The views of a scene show one set of named points, each view turned or mirrored, shifted and resized as a whole, with a little noise and some points left out.

Scene 1
View 1
q859: [ -3  16 -10  -2 -15  -1  -3  -5   9   3  -4 -22   0   9  10  -4 -17  -7
   4  -2]
q486: [ -1   6  -3  11  -3  -7  -2 -10  -4   4  -4   2   1   4  -1  11 -10 -16
   0  15]
q499: [ -5  -3 -17  10 -14 -13  -3   7  -1   2 -16   6   0  13   2   7  -6 -14
  -9   4]
q490: [  7  -1 -21 -13 -24  -2 -10  15   5  13  -7   1 -12  43  20 -14  14  -2
  -7 -17]
q601: [ -4   9 -11   9   3   2   4  -7   1  13   0   3   8  10  13   9  -1  -3
  -1   3]
q569: [ -1   9 -11   8   0  -7   5  -1  -5 -11 -12   5  12 -14   0 -11 -19   7
  12 -15]
q707: [  5   5   5   5 -14 -13  -6  -4  -7   7   1  10  -5  23  -4  -1   3 -20
  -6   9]
q546: [  0   6 -17   3  -5  -5   4   9  -2   0 -10  12   8   7  11 -15  -1  11
   4 -23]
q774: [  9  12   4  -3  -9  -5  -4  -8  -5   1   2   0  -3   9   0 -12  -6  -7
   8  -1]
q183: [  5  11   2   2  -6  -3  -3  -9  -3  10   5   2   0  18   5  -2   1 -11
   1   4]
q139: [  0  10  -8   1 -16  -7  -1   2   2   6  -3   1   1  22   9  -9  -1  -6
  -3  -8]
q802: [-11  18 -13   6 -10  -1   7  -3  11   5  -1 -11  13  11  16  -6 -13   2
   0 -12]
q215: [ -2  19   3   7  -4  -4   5 -11   0   6   6  -1  10  11   5  -6  -7  -6
   3  -2]
q242: [  1  11  -2   3 -10  -8   0  -4  -2  -1  -3   1   4   7   1  -9  -9  -5
   4  -5]
q917: [  7  13   6   3   2  -2   0 -14  -9   6   6   6   4   4   1  -4  -3  -6
   9   3]
q788: [ -1  11  -7   1 -18 -11  -2   1   2  -6  -9  -9   0   7   1 -12 -16  -8
   2  -6]
q798: [  0  -1 -16   7  -6  -8  -1   5  -5   2 -12  10   1   8   4   1  -3  -4
  -1  -4]
q232: [-3 12 -1  8 -9 -9  3 -4 -1  3  0  7  8 13  3 -7 -4 -6 -1 -4]
q732: [ -2  13  -5  10   6   1   5 -11  -3   8   2   5  11   1   8   3  -5  -1
   5   0]
View 2
q732: [ 15 -30   9  -6 -10 -12  18   0  -9   0   2 -16  -1  -4  -1  -3   0  14
  17 -16]
q774: [  7 -15  13  -3 -22   1  16  -2 -12  -3   7 -17 -15 -13   5  10  -2   9
  10 -32]
q707: [ -3 -15   5   2 -17   3  15  -2 -27   7  -7  -4 -28   2   9  11  -4   8
  11 -27]
q798: [  4 -16   8 -12  -6  -7  19 -10 -10   5  -6  -7  -3  -5   4   9 -15  -6
   9 -20]
q917: [ 12 -28  12   0 -15  -2  16  -2 -13   1   5 -16 -12 -12   2   4   0  19
  16 -29]
q499: [ -3 -10  -1 -12  -7  -7  19   1 -12   5 -13  -3 -11   6   8   7 -12 -11
   6 -13]
q859: [  4  -3   3 -10 -30  -7  20  11  -1 -13   8 -24  -4  -2   4   2   4   3
   2 -19]
q490: [ -9  14   8  -7 -31 -11  19 -33 -34 -14   3 -14  -1  21   8  23  -7  -9
   6 -22]
q139: [  4  -6  10  -7 -24  -9  15  -8 -19  -8   3 -13 -11   3   8  10  -3  -2
  10 -16]
q601: [  9 -25   3  -6 -12 -15  20  -2 -14   0  -2 -15   0   7  -1  -2   1  12
  15 -14]
q788: [  6  -4   9 -13 -24  -4  16   6  -2  -8   5 -16 -13 -13  10   8  -6  -7
   3 -20]
q183: [  6 -20   9  -1 -19  -4  17  -4 -20   0   2 -13 -15  -1   4   7   0  13
  14 -26]
q569: [ 21 -24  19 -18  -8  -9  16  -2  10  -3   7 -16   3 -27   5   3 -13  -7
  10 -16]
q215: [ 16 -25  13  -4 -20  -9  14   4 -10  -5   8 -18 -13  -8   5   0   5  13
  16 -15]
q242: [  9 -16  12  -8 -19  -5  15  -1  -9  -4   4 -14 -13 -11   7   7  -4   2
  10 -21]
q486: [  2 -24  -1  -4  -8  -2  19  13  -9   9  -9  -9 -14  -2   3  -1  -4  10
   9 -23]
q546: [ 15 -14  20 -16 -13 -16  16 -23 -10  -9   8 -14   5  -8   5  11 -13 -10
  14 -11]
View 3
q242: [-11   7 -19 -10  -5   0  -9  16  -3   4   6  -9  11   2   6   6   1 -26
  -4   8]
q917: [-15  16  -8  -2   1   3  -1  26  -4   7 -11  -9  14  -6   4  -7   4 -27
  -7  -7]
q486: [-27  11  -4  -1 -10  -5 -11   9 -15  17  -9  -5  21  -2   7   1  18 -35
  -3  -7]
q859: [-28   4  -8  -8   2  -1 -15  21  -8  17  27 -14   3   6  -3  11   8 -19
 -18  16]
q569: [-11  17 -16 -21  -4  14 -11  14  12   2  -1  -4  35  17   5  23  -7 -35
  -7  28]
q232: [ -9  13 -25 -11  -7   2 -12  13  -2  10   3  -4   9  -4  10   1   6 -22
  -1   2]
q802: [-21  18 -22 -16   4  12 -20  14   6  23  24  -3   3  -3   2  12  10 -13
 -17  20]
q139: [ -4   1 -22  -4  -2   0 -10   6  -3   7  17  -7  -4  -8   6   6  10 -15
  -4   8]
q490: [ 17 -19 -18  14   9   0   0 -13   4  -6  32  -6 -30 -20  -1  12  19  -1
  -4  14]
q499: [-12  -2 -13   0 -13  -6 -17 -18 -10  14   6   0  12  -3  10  16  26 -30
   3   5]
q798: [ -6   4 -12  -2  -6   4  -9  -9   1   4   0   0  14  -3   6  16  16 -28
  -1  10]
q732: [-19  26 -10  -8   3  13  -9  17   6  14  -9   0  19  -6   4   1   8 -25
 -12   3]
q183: [ -9   9 -14  -1  -2   0  -3  18  -6   6  -2  -8   4  -9   5  -6   7 -23
  -4  -6]
q601: [-20  21  -8  -1   5  11 -10   5   4  20  -4   3  10 -14   3   2  20 -21
 -13   1]
q546: [  7  10 -23 -11   3  17  -7  -1  19  -4   6   2  11  -2   5  20   1 -18
  -4  26]
q788: [-14  -2 -17 -13  -8  -5 -14  14  -8   8  21 -13  10  11   4  15   2 -26
  -5  18]
View 4
q732: [  3  -9   3  -1  -7 -16   8  16   2  -2  20  -1  -3   4  29  16 -10   6
   1  -4]
q499: [ -7  -8   4  -8   5 -25   8  -3  -4   6  29 -23   2  16  12   1 -14   2
   3 -15]
q232: [ -3  -3  -3  -5  -4 -15   2  17   2  -2  22 -10  -7  18  20   8 -10   5
   8 -11]
q917: [  0  -5  -3  -3 -19 -14  -2  20   1   1  17   1  -7   6  22   9 -16   5
   0  -3]
q183: [ -4   2  -5  -4 -12 -19  -1  16  -5   1  17  -6  -8   8  18   5 -15   5
   5  -9]
q601: [  0  -4   4  -2  -1 -23  10  11  -6  -1  19  -5  -4  -2  26  15  -8   7
   3  -8]
q215: [  2   2  -3  -5 -11 -12   4  22   3  -4  21  -5  -9  11  24  13  -9   6
   5 -12]
q486: [  1  -4  -2  -6 -12 -23   6   5   3   7  32 -10  -1   5  20   8 -20   2
  -8 -10]
q707: [ -8   5 -11  -5 -12 -27  -6  11  -7   7  27 -15  -9  13  10  -3 -21   4
   2 -13]
q802: [  4   2   9 -11   1  -6  17  13   0 -11  16 -10  -5  12  24  19   2   5
  11 -18]
q774: [ -2   0  -2 -10 -21  -8  -3  15  -1  -1  14  -5  -8  14  13   4 -16   2
   4  -8]
q139: [ -6   4   0 -10  -2 -14   5  11  -9  -4  14 -15  -7  16  12   5  -7   5
  12 -15]
q859: [  4   9   9 -20 -14  -4  14   5   0  -8  16 -13  -4  10  15  14  -8   1
   2 -20]
q242: [ -2  -4   1  -9 -11  -9   2  13   3  -2  19  -9  -5  18  16   7 -12   3
   5  -9]
q569: [  2 -25  12  -9  -6   2   7  11  14  -5  17  -4   4  25  23  12  -7   0
   4   1]
q546: [ -8 -19  10  -6   7  -7   5  13  -4  -7   5  -8  -1  23  17   6  -1   4
  18  -1]

In a view up to two points have been moved. Name them for each view, in the order of its rows, or write none.
view 1 | q183
view 2 | q798, q215
view 3 | q917
view 4 | none
